Points on a hilly landscape, in no order, each with its height.
From any point a ball rolls to the lowest of the 2 points nearest to it. It stops when none of these is lower. Distance is the straight distance between rows; heights are no part of it.
fiso h=4.43: [ 18   6  26 -32  14  14 -41  26  -1 -10  20 -23  -1  12 -49  11 -31  54
 -56 -23   7 -13  -3  38  15  14 -21  13 -43 -15  15 -11  32   5  59  11
   0 -10  22  17 -49 -34  16   7 -22]
Soka h=4.34: [-20  20  30  28 -23 -42   7 -16  15   3 -12   9 -14   7 -33 -26  69   3
 -26  20 -13  23  44   6  -5  35 -39  25  14 -12   7  23 -56  26  33 -30
 -68   2  13  37   3   2  27 -24  10]
botu h=2.76: [  6  16   1 -24  14 -16   9  -9  25  20  38 -55 -17  43  60  60  25  50
  54  12 -24 -15   9  29 -35 -14 -39 -31  23  23  58  -4 -12  24 -13  15
  -2 -23  19  -5 -44  11  -5  16  19]
lozeg h=3.36: [ -7  14 -35  52   6  -7  19  -3   5 -19 -30  47   3 -39 -40  12  35 -18
  21   1 -21  32 -21  -6   2  -1  -7  70  10 -18 -13   9 -16  -6  -8  16
  -2  20  28   8  32  -5  14   8  22]
Gisi h=3.26: [ 46 -64  44   5 -31  13 -22  18   9   6 -76 -23 -35  -6 -49 -41  52   2
  -9  -5 -18  12  56  18   1   2 -58  21 -21 -37  24   6  18  -5   4 -41
 -50   7 -13   2 -35 -40  36  20  62]
pudi h=3.35: [ 24   2  -7  20  -9  28  11  -1  19   6 -68 -46   4  12 -30  11 -56 -17
   9 -71  35  47 -23 -52   9 -25  -8  18 -36   0 -18  -3  46 -47  21  35
  -2 -13 -37 -29 -23  15  53  -2  -8]
Famiv h=5.24: [ -6  17 -14 -20  48 -52 -55  17 -46 -15  29 -34   8 -46 -21  21  -3   9
 -51  12 -14 -17 -45  17  16  33  29   4 -30  48 -34 -13   7  42  -9  20
  -3 -18   0   1  11   6 -24 -15 -41]
vani h=4.30: [-35  23   6  10   6 -65 -26  15   1  36  -9 -26 -19 -14 -60  13  36 -13
 -20   0 -33  22 -18   8  15   2  27  41   3  28 -52  -9 -53  35 -20  24
 -36 -19  46 -17  50  13  48   2   7]
Ledu h=2.90: [  6 -30  -1 -13  34  15 -30  20  12 -23  -7  -3  20 -47 -17   8   6  -3
 -17   1  -6  -4 -29  47  37 -16  38  19 -53  43  26 -26  18  14 -19  41
  19  22  20 -12  21  -2  23 -24  19]
Seve h=4.93: [ 24  12  11  21  23 -52  -1  -7 -30  15 -32  -8 -33 -15 -37  19  42  12
 -33  -1  -4  13 -32 -13   9   2 -12  16  -5  14 -48 -26   1  32  -4  10
 -35 -26 -16 -29 -10   9 -10   4  -3]
Vek h=3.25: [ 46  25  -5 -46  74  13   2  22  13 -42 -22  21  18  42  49  44   8  36
  13  -2 -30 -26  24  46  -6  29 -63  28 -30  11  18 -35  44  31  49 -15
 -11  16  20  -5 -52 -49  -6 -36   4]
Tuleg h=5.08: [ 23  14  15 -13  25 -45 -25  34 -25  -2 -18 -32  -4 -24 -34  18  29  49
 -36  17 -27 -10 -43  31  19   7 -11   7 -33  21 -33 -13   7  54   8  -5
 -11  -8   3  -9 -14 -16 -11  -2  10]
losu h=1.32: [ -7  56 -11   8  15  13  35  -1   1 -35  -3  42  14  52  54  -1 -45 -30
  35 -31  32 -11   8 -33  -1  26 -32  -3  10  15  -5 -14  -8 -15  50 -42
  25   7 -26  -7 -14  23 -40 -39 -70]
rab h=4.44: [  2  -7  19  -9 -25  -3  14 -14  45 -22  -5 -28  -2  16   4  -5   4  30
  22  -2  -7  27  22  17  -8  16 -49   7 -11  -5  14  21  -9  21  16  14
  -6  -2   2  44 -42  47  23 -32  13]
tol h=3.98: [ 16  -8  13 -58  39  26 -11  36  29 -58  40  -7  28  22  -5 -12 -36  61
   5  -3  -1   3   7  39  10  24 -51  15 -34  -9  56 -13  22  15  16  25
  54  18   2  57 -65  22 -29 -15  -2]
lorep h=3.03: [ 11  23 -18 -23  49  40  11   3  25 -55 -43  48  37  32  41  18 -14  -3
  15 -33 -33  -3  31  47   0  11 -55  29 -30  -6  30 -22  37  -1  38 -22
 -12  17  14 -21 -24 -14  19 -53   7]
gosa h=3.12: [ 12 -41   8   0  33  28 -43  48 -39 -30 -37  32  -9 -26 -56   1  -6  -5
 -36 -24 -31   6 -17  59  56 -28   7  27 -61  33 -15 -36  22  -3 -25  25
  16  35  31 -39  30 -54  37   4  23]
lega h=2.10: [-13  -6   0  17 -13  15  37 -31  28  -6 -32 -48 -16  52  54  41 -35  10
  58 -25  19  -1   8 -26 -27  -5 -51 -31  40   0  38  -9  -3 -32  24 -27
 -27   8 -45 -33 -17  -9  18  36  -8]
geru h=2.30: [  2  29   8   3   0 -22  24  -2  11  27  34 -22 -19  37  55  48  49  38
  35  33  -1 -17  23  11 -42  13 -20 -49  42   4  36   4  -3  21   8 -19
 -42 -24 -22   9 -25 -12 -22  42  13]
sozu h=4.92: [-21   3  35  -1  -1 -20 -55  17 -43  62  20  14 -36  -6 -54 -41   9 -54
 -58 -23  -5  23   5 -45  15 -10   1  -7  19  10 -49 -16 -27 -28  24  11
 -26 -26  -5  22  20  17   6   7 -30]
Nire h=4.70: [ 16  28  -9  17  12 -16  19 -24   9 -12  -3  -3  -6   4  11  21  -5  12
  13 -11   5  20 -13 -20  -4  11  -3   0 -13  22 -22  -7   8  19  -1  -2
  -6 -21 -10   2 -26  37   4 -25 -10]
Mibi h=2.61: [ -5  35  -7 -12  12  19  -9  12 -14  23  32  54  13  11  20   5  12 -30
  -5  -3 -12 -20   5  30  -7  -4  34  -4  -7  22 -11 -19   0  16  31 -10
 -20  14  21 -26  21  -1 -33 -19 -36]
beli h=4.01: [ -3  -8  28 -21 -21 -10 -40  21  40  19  17 -81  -1 -31 -54  -6 -10  33
 -21  13 -16   6 -12  34  25  -6  11   5 -32  28   3  16  -8  29   6  33
  -2 -13  28  37   2  32  46  -6   4]
Gaseg h=3.04: [-18   1  -2  24 -27  11  23   1  13  43 -28  18  -4  49  43  13  12 -43
  31 -22  -7  10  30 -21 -37 -24   7 -18  37 -14 -10  -5  -5 -32  11 -18
 -36  14 -12 -67  31 -25  13   3   4]
dugog h=6.13: [ 17 -32   4 -12 -35 -36  17  -9 -35   7 -21  -8 -26 -46  -5 -18 102  71
   0  63   5 -20   7  29  11   8   7  -4  10 -16  18  23   0  64 -44 -23
 -21  13   9  30 -12 -11  -1  35  95]
Lek h=3.43: [-25  20  19 -67  55 -11 -14  32  74 -10  12 -64  76   9  -6   7 -22  41
  20  24 -33 -19  16  86   1  13 -19  28 -31  24  44  10 -15  36  16  18
  24   6  42  30 -20  19  15 -38  11]
pilir h=3.56: [-25   6   1  43  12 -25  -4  34  14 -30 -59   5  -5 -42 -80   6  51 -20
 -20  -3 -40  36 -28   2  15   1 -51  97  23 -17 -23   9 -42   8  -4  19
 -20  13  33   5  35 -34  42  14  38]
gub h=0.81: [-11 -17 -16  10 -37  34  41 -25  19 -12  -6  20  23  -5  53 -18 -14   2
  48  31   7  -7  -8   8 -15 -16  23 -25  16 -16  15  -1 -24   5 -29  -8
  38  34   5 -28  20  12 -11  -6  32]
gagin h=3.73: [ 16  15   3  15  17 -12 -17   5  -1 -24 -74 -33  -5  -9 -54  15 -19 -33
 -21 -65  16  55 -38 -32  36 -16 -19  40 -29  26 -20 -12  14   0 -12  36
 -21  -8   1  -5   7  39  83 -23  -1]
dos h=1.76: [ 30  -2  16   8   5  18  23   4  -7 -39 -15  35  -3  27  27 -12 -25  36
  21  20  25 -10   7 -12  -4  23 -40 -22   8 -27 -12  -9  21  10  28 -47
  30  15 -46   7 -40 -14 -51   0  -3]
mogib h=5.26: [  6  20   6 -32  22  61  24   9  15 -35  19  44  41  42  61   1 -50 -35
  44  -6  -7 -51  23  41 -33   1  -7  -6 -12   9  43 -17  12 -34  43   6
  39  23   5 -33  -3 -12 -54 -16 -38]
lesa h=1.58: [-16 -12   5   5 -42  11  56 -35  29 -22  -2 -35 -22  35  67   8 -46  26
  38  -1  32  -6 -18 -52 -24   2 -23 -65  45 -13   2 -17 -15 -25  -7 -15
  21  27 -20 -18 -22  -7 -18  38 -14]
suda h=1.34: [ 11  -7 -30  10   0  -9  39 -30 -16   9   8   3  20 -20  58   6  -7  16
  24  22   3 -14 -40 -24  -9  -3  43 -39  19   6 -18   1  -4  29 -60  -5
  39  -3 -13 -35  11  22 -34   3  12]
kapav h=3.44: [  9 -34  31  11 -36  -3  33   1  11  49 -31 -46 -51  52  31  32  11 -24
  18  -3   6  -8  29 -24 -38 -12  -7 -46  32 -14  -7 -15  17 -44  -3 -35
 -41   2 -33 -65  22 -49   3  49  39]
tem h=4.03: [ -8  -1  28 -13  -3 -35 -38  30 -16  47 -48 -25 -34  -6 -50   7  39 -15
 -39   2 -39   9  12  33  36 -10  10  52  17  12 -27  -5 -38  11 -13  -2
 -33   6  45 -40  38 -19  44  39  47]
latu h=5.21: [-23 -15  -6 -21 -17   0  16 -32  -5  45  62 -14  -1 -21  22 -23 -14 -10
  25  24  -3 -14  -1 -39 -23  10  31 -49  24  -4  -6  25   7   5 -18  -4
   4 -43  13  31  -4  39 -22  -6 -26]
Mipok h=2.37: [  1 -22  -4 -20  -7  32 -63   4 -13   4  60 -28  -7 -55 -11 -13 -27 -21
 -28  18  31 -19  -3   7  27 -10  59 -39 -32  18  14  16  28  -7 -26  53
  33 -15   5  17   3   6 -37   4  -9]
Fima h=1.26: [ 23 -16  -1 -14   2  21  12   2  -7 -46  18 -13  16  22  31 -17 -75  50
   3  -3  37 -18 -27 -19   5  20  -4 -22   1 -25  15  -4  17 -27 -12 -11
  93  13 -44   8 -55  -6 -64  24 -22]
tabez h=3.05: [ 38 -51  30  12 -31  10 -34   2 -29  65 -33 -16 -40  -9 -41 -37 -10 -23
 -22   5   6  24  -5 -31  18 -36  20 -19  -2 -19 -29   4   2 -39 -21  12
   7 -17 -10   5  20   0   4  43  35]
pase h=2.65: [ 16  -8 -19  39 -14  21  40  -2  -2  -5 -69  21 -14  18  12 -34  -9 -46
  -9 -35  46  15 -20 -63  21 -32   3  14   4 -23 -46 -31  -6 -66  -5 -21
   5  50 -35 -48  26 -17  12   3   2]
tif h=4.63: [-42  14  11   4  18 -41 -54   7 -50  36  25  -6 -28 -18 -43 -14  21 -51
 -59 -13 -11  16  -8 -34  29   8  17  15  15  46 -58 -14 -44   4 -22  21
 -38 -26  16  12  57  13  39 -19 -43]
Lurot h=4.11: [-40  28   8  -1 -16 -55  20  -4  44   0  34   2   5  26  28   7  80  33
   1  38 -18   7  62  45 -27  22 -29   7  41  14  27  20 -54  37  12 -33
 -64   4  32  23   6  12  25 -35  28]
voz h=4.20: [ 23 -23  29 -42  -7  13 -12  14  43 -59 -13  -5  24 -17 -41 -42 -28  40
 -12   7 -10  17  17  34   7  19 -51   9 -33 -24  40  15   8   9  10  -2
  29  20 -15  88 -45  42  11 -35  34]
Donol h=1.50: [-22  52 -32  55  32 -54  52 -34 -22 -42  27  70  14  16  30  -3  18  14
  26   8   0  10  16 -50   0  29 -14  25  41   0 -17   7 -35  22 -12 -30
   8  -4  -1  10  -3  43 -32 -43 -23]
Vomi h=0.80: [-29  55  -9  45  30 -80  35 -42 -24  11  33  23  -5  13  24  20  45  11
  12  21   2  -6  15 -54 -19  41  -8 -24  46  14 -27   1 -26  41  -5 -23
 -46 -35  -3  13 -14  30 -13 -28 -31]
kez h=2.70: [ -6 -18   2 -37  40   5 -45  20   1 -40  43 -17  40 -51  -5 -10 -12  -7
 -30  30  17 -32 -23  55  38 -11  53  -8 -56  41  34 -10  22  15 -23  56
  38  21   5  26   5  14 -27 -12   7]
ful h=5.14: [-22 -22  18 -45 -42  45 -27  13  30  66  57 -35   2   2  -4  -2 -13 -35
 -13  -6 -22 -16  11  54 -26 -36  43 -27 -14   9  40   4  17 -15  15  60
  -2  -5  55  -4  16  -5   0  18 -18]
Sed h=4.21: [ 11  18  13 -53  47   3 -16  19   0 -10  62 -21  25  29   2   6 -30  62
 -20  -1  20 -19  -9  26 -17  26   5   4  -8  10  33  -6   5  15  22  38
  31  -2  31  31 -72  -9 -30   4 -30]
ronad h=2.51: [  9 -11   4  15  -6  21  34 -19  30 -23 -61 -20  -3  39  33  20 -21 -18
  49 -40   8  18  29   2 -16  -9 -54  17  13  -9  21   2  25 -23  27 -34
 -32  -5 -36 -31 -25  -8  34 -23  18]
zag h=2.93: [ 36 -24  -1  20  -4  28  -4   5 -15 -17 -74  17  -5  15 -39 -28 -29 -28
  -4 -40  19  14   3 -22  11 -27 -27  22 -15 -27 -31 -26  13 -43  19 -19
   9  25 -44  -7  13 -27  26   0  10]
rifu h=3.48: [ 24 -66  35 -20 -27  26 -75  32 -14  35 -27 -20 -30 -24 -59 -32   2 -18
 -33   3 -16  25  -1  48  39 -42  22  -1 -14   3  -4   5  -7 -11 -31  42
  11  18  24  20  30  -4  46  25  46]
dokap h=4.97: [-29 -12  -7  14 -17 -34  32 -30 -28  29  52  28   5 -42   1 -43  45  -6
 -12  46 -13   0   2 -39  -6   3  39 -26  41 -20 -20  42 -30  23 -31  -6
 -26 -32  22  44  29  38 -13  -8   1]
dap h=4.76: [ -5  -4 -28  57  18 -54  21 -43 -61 -31  31  48  22 -66 -17 -54  33   9
 -40  28 -12   1 -10 -54   5  10   6   6  40 -48 -30  38 -39  29 -53 -20
   3 -30  -9  57  35  22 -37   9  -4]
dati h=3.10: [-13  -5 -39  44  -5  11   6   1  34  16 -47  15 -23 -13   8  34  43 -39
  52  -7 -29  37 -15   4  -4 -39  26  63   8  -5 -19  16   1 -22 -22  27
 -14  16  45 -35  51  -9  34  36  54]
zap h=4.17: [-10   5  -8 -14  38  37  -6   1  16 -51  29  28  35 -16  23   1 -71 -43
  14  -1  34   0  19   6  35  37  14   3 -47  37  33  -5   9 -30   1  40
  68  -5 -18  21  -6  48 -27 -28 -48]
narul h=3.23: [ 24 -54  -1  -5  19  56 -20  33 -14 -33 -90  46  -1 -11 -44 -10  -7 -31
 -22 -35 -35  23  11  23  24 -43 -27  55 -43 -21   7 -25  22 -28   8   4
  -6  25   8 -30  12 -43  51 -11  29]
ziv h=3.49: [ 24  43  -9 -38  74  -9  18  28  -3 -48   8  34  16  30  37  31   5  36
  14  -7 -31 -16 -18  27   1  30 -15  13 -18  39  15 -31  11  46  17  -3
  16  14  16  -6 -39   1 -54 -30 -14]
Sosof h=3.16: [-10  26  -2 -28  12 -27   1  10  46  -9  23 -54  20  15  29  27  35  55
  37  34 -27 -27  21  74 -19   0 -18  -5   7  35  28   7 -31  48  -4  -6
   0  13  39  -2 -27  21   7 -32  30]
mami h=5.09: [  8 -25   8 -30  -4  72  -9  15  21 -31  17  32  26  18   4 -20 -42 -19
  15  -2   2 -14  37  51 -12 -13 -17  -4 -26 -15  46   9  19 -25  48   6
  42  33  -6  21 -21  -9 -10 -22  -7]
zezus h=3.88: [-22   9  12 -10 -31  12  11 -19  35  -7   3  33  17  13  41  15  38  -1
  30  17 -16   5  48  46 -28 -13 -16   2  28 -12  37  18 -30  20  10 -26
 -26  33  27  -2  -5  -1  12 -20  37]
pum h=1.95: [-12  29 -23  66  14 -36  54 -21   2 -35 -12  72   7  15  22  -4  13   3
   9   7  20  -3  10 -58   5  18  -8  13  33 -30 -37 -10 -26 -13   9 -51
  -2  49 -25 -26  20 -34 -34  -5 -13]
kibez h=4.59: [  2 -10 -22  29   1 -29 -25 -34 -50 -69  24  21  34 -61 -13 -57  -5  26
 -36  35   5   4  -4 -16  27   7  -7  -9  12 -27  -9  30 -39  22 -47 -14
  35 -22 -31  79   6  48 -15 -20  -7]
gama h=4.90: [  8 -46  37 -32 -20  49 -46  18  -1  56  35 -58  -9   6 -35   8 -24  19
 -34 -19   3  -6   0  41   0 -26  41  -8 -39  -4  36   2  44 -29   7  73
  -2 -18  36 -14 -30 -23  24  39   0]
Pugep h=5.76: [-36  27 -10  16 -20 -27  39 -33  19  61  32  28 -17  21  39  27  71 -21
  27  26 -25   0  23 -13 -45 -11  41 -25  47   5  11  17 -21  11 -21 -12
 -45 -18  19 -24  41 -17  16   6  16]
kosem h=1.36: [ -9 -16 -11  12 -28  47  -9 -13   2   8  29  48  36 -11   8 -36 -33 -53
  11  22  16 -33   9  18   5 -19  50 -22   8 -11  17  22 -19 -21 -18   2
  37  29  -6  17  49  23 -12  -7 -10]
Fav h=2.94: [-13  39  20 -39  12  -9 -27  38 -27  34  37  14  17  -9 -21   0  12  -5
 -32  18 -35 -41  -8  61   6   1  32  -9 -16  29 -20 -14   0  46  32 -12
 -28  12  35  -5  32 -32 -39  -3 -20]
gefi h=4.71: [-10   4  -2 -12 -33  51 -21   0  39  13   0 -29  -1  21 -23 -16 -59 -31
  -6 -64  23  32  16 -12 -16  -7 -13  26 -13 -14  29  22  16 -36  46  25
   0 -22  -4  29 -24  23  51  -8 -41]
zaf h=3.94: [ -1 -13  39 -21 -34  -9   9  11   8 100  12 -35 -54  54  -3  49  49 -16
  11 -18 -14  14  19 -16 -29 -20   8 -38  17  -2  -5  -6  30 -23  14  -1
 -39 -51  23 -58   1 -44   5  65  33]
saso h=2.26: [ -9 -12 -26  17 -39  17  51 -31   6  12   1  -7 -11   0  39 -36  -7 -54
 -23 -12  35  -1 -13 -93   4 -31  34  -8  29 -25 -58  -6 -35 -72 -46 -18
  12  23 -22 -27  48  15  15  11 -29]
Tese h=1.66: [ -4  37  11  43   2 -48  34 -30   9  56  17  -8 -30  41  18  13  60  12
   4  20  11  15  24 -39 -35  38 -25 -37  36  24   0   6  -1  -3   7 -31
 -71 -41 -22   5  -1  -4   1  13 -10]
Bos h=1.92: [-14  17 -48  39  29 -47 -19 -29 -60 -33  14  39  13 -45  12  15   6 -14
 -31  -5 -10  -6 -39 -38   4  19  31   9   0  22 -37   3  -3  21 -29   8
  20 -37 -18   9  30  40 -12 -28 -58]
kob h=2.86: [ 22 -36  18   5 -22  17 -12  11  35 -21 -54 -39 -25  26  15  25  18  13
  23 -18 -11  13  53  20 -25 -16 -62  16 -17 -22  23   9  28 -15  27 -41
 -58 -16 -24 -18 -55 -28  37  -5  31]
vor h=2.79: [-36  10 -49  58  -9 -13  47 -19  49  23 -17  -5  -8  -1  37  54  52 -26
  70  -6 -19  21  16 -26 -20 -21   3  35  46 -12  21  23 -16 -15 -37  15
 -43   1  20 -48  46 -10  52  34  63]
dafiz h=2.27: [ -6  46 -22  43   7 -10  21  -2 -36  -3  -1  86   4   2  16  -1  11 -26
   2   5   5   0  -7 -21  -5  -8  31  18  14  -8 -33 -16 -11   5   8 -22
   1  14  -3 -36  33 -31 -35  -3 -17]
kolab h=6.31: [ 33 -41   3   1 -22   8 -15   0 -35  32  -1 -38 -20 -30 -18  -6 -11  40
 -22  12  16  -8 -45 -11  -2 -13  27 -45 -24 -17  -1   5  48  13 -29   0
  25 -26 -23  13 -23  -1 -43  28  26]
Pokim h=4.67: [ 34 -43  35 -24 -27  22 -52  42 -40  25  15 -20 -34   9 -61 -11 -14  37
 -47 -12  11  15   0  38  11 -17   9  -9 -33 -31   6  -6  40 -27  35  20
  -4 -16  27  11 -43 -41   1  40  19]
Goke h=1.33: [ -7  36 -24  11  29 -17 -59 -26 -49 -31  25  23  -8 -47 -29  -6 -29 -25
 -33 -23  23   3  -4 -47  31  32  -9   8 -15  28 -33  15  -2 -22   1 -12
  26 -29 -56  33   6  18 -18 -32 -86]
vil h=2.47: [  7 -40  11 -21 -33  19 -17  11 -20  60  -6 -29 -37   4 -13   3 -45 -28
 -14 -10  17 -18 -29 -49   2 -34  57 -55  -6  -6 -46 -22  30 -50 -39  11
  38  -3 -14 -26  32 -22 -22  59  -6]
sof h=2.52: [-18  26 -53  68  16 -39  41  -4  17   0 -11  20 -15   2  29  66  67  13
  49  17  -9  12   3  -8 -20  -4   6  26  39  17  10 -10  -3  -5 -22  -6
 -38  13  -1 -42  25 -27  12  29  37]
Migim h=3.22: [-12  14  12 -35 -15 -13 -49  25 -32   6  32  27   5 -47 -53 -38  31   9
 -47  54  -9 -14  -8  59  20   3  28  -5  -4  -4  -2   9 -31  49   1  -9
  -5  19  28  41  39 -15 -24 -12  12]
Ditat h=3.66: [  6  15 -17   7 -13  48  31 -15  22  -8 -51 -32  22   5  12  -7 -71 -58
  18 -62  43  18 -23 -46  15 -17   3  27 -11  19  -7   1  -1 -58 -10  13
  24   7 -29 -24  16  41  50 -15 -32]
Mafo h=2.20: [ 26  15  23  10 -12   2  14  -6 -11  -9 -14  21 -10  33 -10  -9 -13   0
  13 -18  23  14  29 -29 -23  13 -46  -7   4 -47 -10  -6  24 -17  67 -46
 -14 -10 -48   8 -31 -39 -15   6  -7]
mon h=3.69: [-25  -7 -18  27 -30  19  23   2  42 -28  17  50  22 -12  12 -22  43   0
  41  30 -34   9  47  48 -16 -10 -23  34  38 -47  27  62 -44   4   0 -18
 -12  41  40  35  15   5  16  -9  61]
zon h=0.75: [ 18 -13  -1   0   6  36   7  -2 -11  -5  -3 -36  -3  26  36  30 -60  45
  10 -11  48 -27 -49 -19 -15   6  11 -36   1 -24  -9 -26  34 -17  -7  10
  44   4 -30 -41 -37 -36 -45  41 -14]
supe h=5.42: [-27  22 -25 -34  36 -30 -39   5 -42  25  69   4 -10 -13  19  12 -11  -1
 -23  -7  -9 -36 -44 -21 -14  26  39 -13  -4  30 -24  -1  27  15   6   7
  -1 -31   0   5 -26   6 -65  -7 -65]
Zek h=4.39: [ 35  -8  17 -31  33  35 -11  15 -19  -3  24   2  12  12   8   3 -17  35
   6  12   8 -42 -13  42 -13  -2  -2 -21 -13  -2  42 -12  48  15  19  17
  26  -4   9   7 -47 -38 -58  14 -14]
rul h=2.71: [ 15  33  -1   3  21  14  14   6 -18 -17 -40  51   3  33  19  12  -9 -39
   0 -45 -12   2  31  10 -11   0 -43  23 -18 -10   7 -13  19   0  73 -31
 -47  -4  -1 -15 -12 -30   7 -29 -34]
vilum h=2.58: [-24  23  -7 -21 -39  27  43  -9  18  44   2  15  -6  39  49  11  -8 -63
  23 -15   8 -32 -11 -30 -28 -17  47 -45  21   2 -27  -7 -10 -30   0 -12
   5  12  11 -68  59 -13 -19  22 -28]
Vigev h=3.76: [ 19 -55  32 -32 -28   2 -44  50   6  21 -15 -67 -12 -38 -55 -27  14  43
 -14  29  -9 -13  -4  70  18 -15  13   5 -47   3  20  17   6  30 -17  24
  -6  11  25  27  -3  -1  21  15  48]
runiv h=1.91: [  3 -37 -20 -24  -6  24 -41  -1 -36  25  41 -34   1 -39  11  -9 -45 -32
 -11   6  24 -28 -27 -29  17 -17  75 -52 -23   4 -17   3  42 -44 -42  39
  56 -22 -23 -33  26  -9 -43  30 -27]
gasez h=1.00: [-11  16 -17   2 -25  22  61 -22  17 -55  -6  16 -14  59  91  -6 -28 -10
  34  -9  29 -15   4 -35 -25   5 -28 -35  38   3  -4 -23 -18 -39  11 -34
  16  59 -31 -33  -9  -4 -32  -3 -36]
Dob h=3.47: [-18   1  -2  22 -28   4   0   3  -6  -2  27  62  -2 -40 -38 -38  38  -8
 -17  38 -14  15  23  25   7 -17  17  21  28 -39  10  35 -52  22  -9   3
 -19  28  37  56  39  -7   0  -5  28]
Rifeb h=6.44: [ 32 -19  16  13  -7 -23   0 -14 -18  31  14 -44 -19  24   4  11  -2  88
 -12   6  46  10 -35 -38 -11  19  -4 -38  12 -34  -1   6  17  25 -11   9
  12 -50 -22  22 -80 -18 -22  37  -1]
tanis h=2.22: [  7  18 -22  75   6 -61  53 -40   8   7 -13  10 -10  16   9  12  47  24
  28  28  10  19  18 -33  -2  27  -5   2  54   4  15  -1 -15  -5 -31 -23
 -47 -10 -29 -19  20  -8  26  10  36]
nik h=2.00: [-18   0 -14 -26  -8   5  26 -18   0  39  31   2 -13   3  57  27  -6 -27
  13  -6   3 -36 -43 -45 -29   5  60 -55  31  25 -32  -1  20  -2 -28  -6
  23 -17   0 -63  34  -3 -51  12 -26]
menim h=6.21: [ 34 -58  -6   5 -31  -7  -4 -17 -51  -7 -28 -12 -11 -57 -14 -44  28  49
  -1  48  18  -4 -29  18  25 -21  28 -25 -12 -27  10   9  16  40 -66 -10
  12   8 -14  26  -4  12 -29  29  68]
Gop h=5.50: [-44   8   4 -12 -32 -10  59 -55  16  50  73   3  -7  10  36  -2  18 -32
  43  29 -24  -9  30 -42 -49   6  13 -56  63   9  -3  37 -39  18  -7  -5
 -28 -29  24   9  31  44  14   1 -11]
Sos h=6.05: [  6  -1  -2 -10 -19 -15  24  -4 -19  26   4  27 -11 -25  26  19  70  40
  24  60   0 -35   2  21  -4 -22  31 -16  24 -11  22  26  -6  35 -46 -19
  -8  18  23 -18  14 -27 -18  29  72]
Sosu h=5.92: [-15   0 -10 -13 -30   8  13   7  -6  70  22   9 -14   9  21  43  78  -9
  16  24 -34 -13  14  26 -25 -34  55 -26  25   7   6   9  -7  16 -38   9
 -20   8  55 -47  42 -17 -10  18  46]
vugok h=4.40: [ 10 -12 -16  -3   2  13 -22 -24  -7 -60  53  15  27 -43  -7 -33 -48  -9
  -5  20   7   4  12  -2  36   7  -3 -18 -20  18  27  22  -7   2 -21  19
  67   3 -28  66  -8  48 -12 -31 -32]
Vumi h=0.63: [ -2  50 -14  25  11  -6  12 -14 -14 -35  -7  23  15  -4 -11 -21 -52 -33
  -3 -18  49   4   2 -64   9  16 -30  13   5  -1 -25  -3 -10 -45  38 -41
  18 -12 -60  33  -1  26 -14 -30 -73]
Leg h=4.60: [  5  -5  37  15 -25   3 -23   3 -14  35 -17  24 -27   3 -51 -43  44 -32
 -43   6 -10  27  27   0   8   1 -22   9   1 -26 -17  -1 -32   3  38  -8
 -39  -4  -7  37  10 -11   0   5   3]
rupi h=2.33: [-22  23 -63  71  29 -53  16 -23 -40  -8 -10  50  11 -19   8  18   9 -13
 -11 -12  -3  20 -42 -71   5   3  30  33  28 -12 -69 -12 -11  -3 -40 -10
  12 -30 -16 -25  37  -4 -25  11 -22]
teraz h=4.41: [-17  -3  21 -15 -37  -1 -26   6  42  37   9 -69 -16  20 -47 -11 -21  -4
 -29 -46  -3  38  15   3  -2   1 -16  18 -21  -6  -7  20  -3 -17  39  32
 -32 -32  29  43 -26  25  50  -8 -27]
zedo h=3.64: [-12 -30  23 -38  38  -6 -19  20  69 -39 -44 -57  57  -9 -41  -2 -42  31
   2   5 -27   2  15  58  26  33 -32  31 -54  19  23 -14  17  25  25   6
  11  13   8  24 -12  34  65 -41  24]
fod h=3.85: [  8  -6   9 -11  16 -17 -11  19  40 -37 -62 -58  15 -20 -67  18  -6   8
 -26 -29   0  27 -33  13  33  17 -35  46 -48  22  -7  -6   9  24  15  13
 -10   6  -4  23 -17  34  87 -46  10]
Moze h=3.74: [ 36  -6  -1 -29  61 -19  -9  30 -18 -69  -2  23  12  -4   9  13 -24  65
   6  11 -13  -3 -38   4   3  30 -42  -8 -30  12  13 -26  30  48  -3  11
  52   3 -23  41 -62  10 -50  -4 -10]
Gugu h=4.94: [ 26   9   9 -17  -7  55 -17  18  11 -36  -2  18   4   1 -41 -15 -71 -30
  -8 -46  19   8  25  21  15  12 -21  15 -34 -27  33  -7  40 -42  54  -1
  15   9 -24  32 -15  -5  24 -16 -27]
zades h=3.93: [-25  28  -7  -5  -6  42  14 -14  23 -30  -5  -7  38  14  29  -4 -83 -49
  42 -38  24   0  -3 -31  15  12  -8   3 -18  34  29   3   4 -50   9  24
  57  -3 -27  -8 -11  54  11 -12 -50]
nev h=1.79: [-30   5 -29   2 -18  31  12 -33   6   2  32  27  19  -5  34 -41 -52 -54
   7   4  35 -21  -6 -47  15  -5  41  -7  34   0 -15  14 -39 -40 -25 -22
  37  18 -18  -1  43  37   4 -13 -52]
dibol h=3.78: [ -1   2  14  -7  13 -14 -29  53  -2 -13 -74   1   8  -9 -61   3  29   4
 -37 -12 -47  10  17  48  17   6 -46  85 -15  -9 -19 -10 -21  26  18 -21
 -35  12  33 -31  25 -49  55 -12  39]
toko h=1.35: [  2 -18 -17 -18   4   2 -18 -17 -26  32  46 -41  13 -10  15  15 -58  33
 -19 -12  42 -15 -49 -26 -13  15  56 -35  -9   7  11  -5  40 -29 -29  32
  57 -35 -27 -29 -44  -7 -40  35 -41]

Where does a ball stop that starts at each point below?
Soka -> Vomi
Famiv -> tol
zaf -> gub
narul -> gub
gefi -> runiv
menim -> pudi
dokap -> pudi

Write out the way that a ball takes from each point below.
mami -> Gugu > gefi > teraz > beli > Vigev > rifu > tabez > vil > runiv
sozu -> Leg > Soka > Lurot > zezus > mon > Dob > Migim > Fav > Mibi > dafiz > pum > Donol > Vomi
Moze -> ziv > Vek > lorep > rul > Mafo > dos > Fima > zon
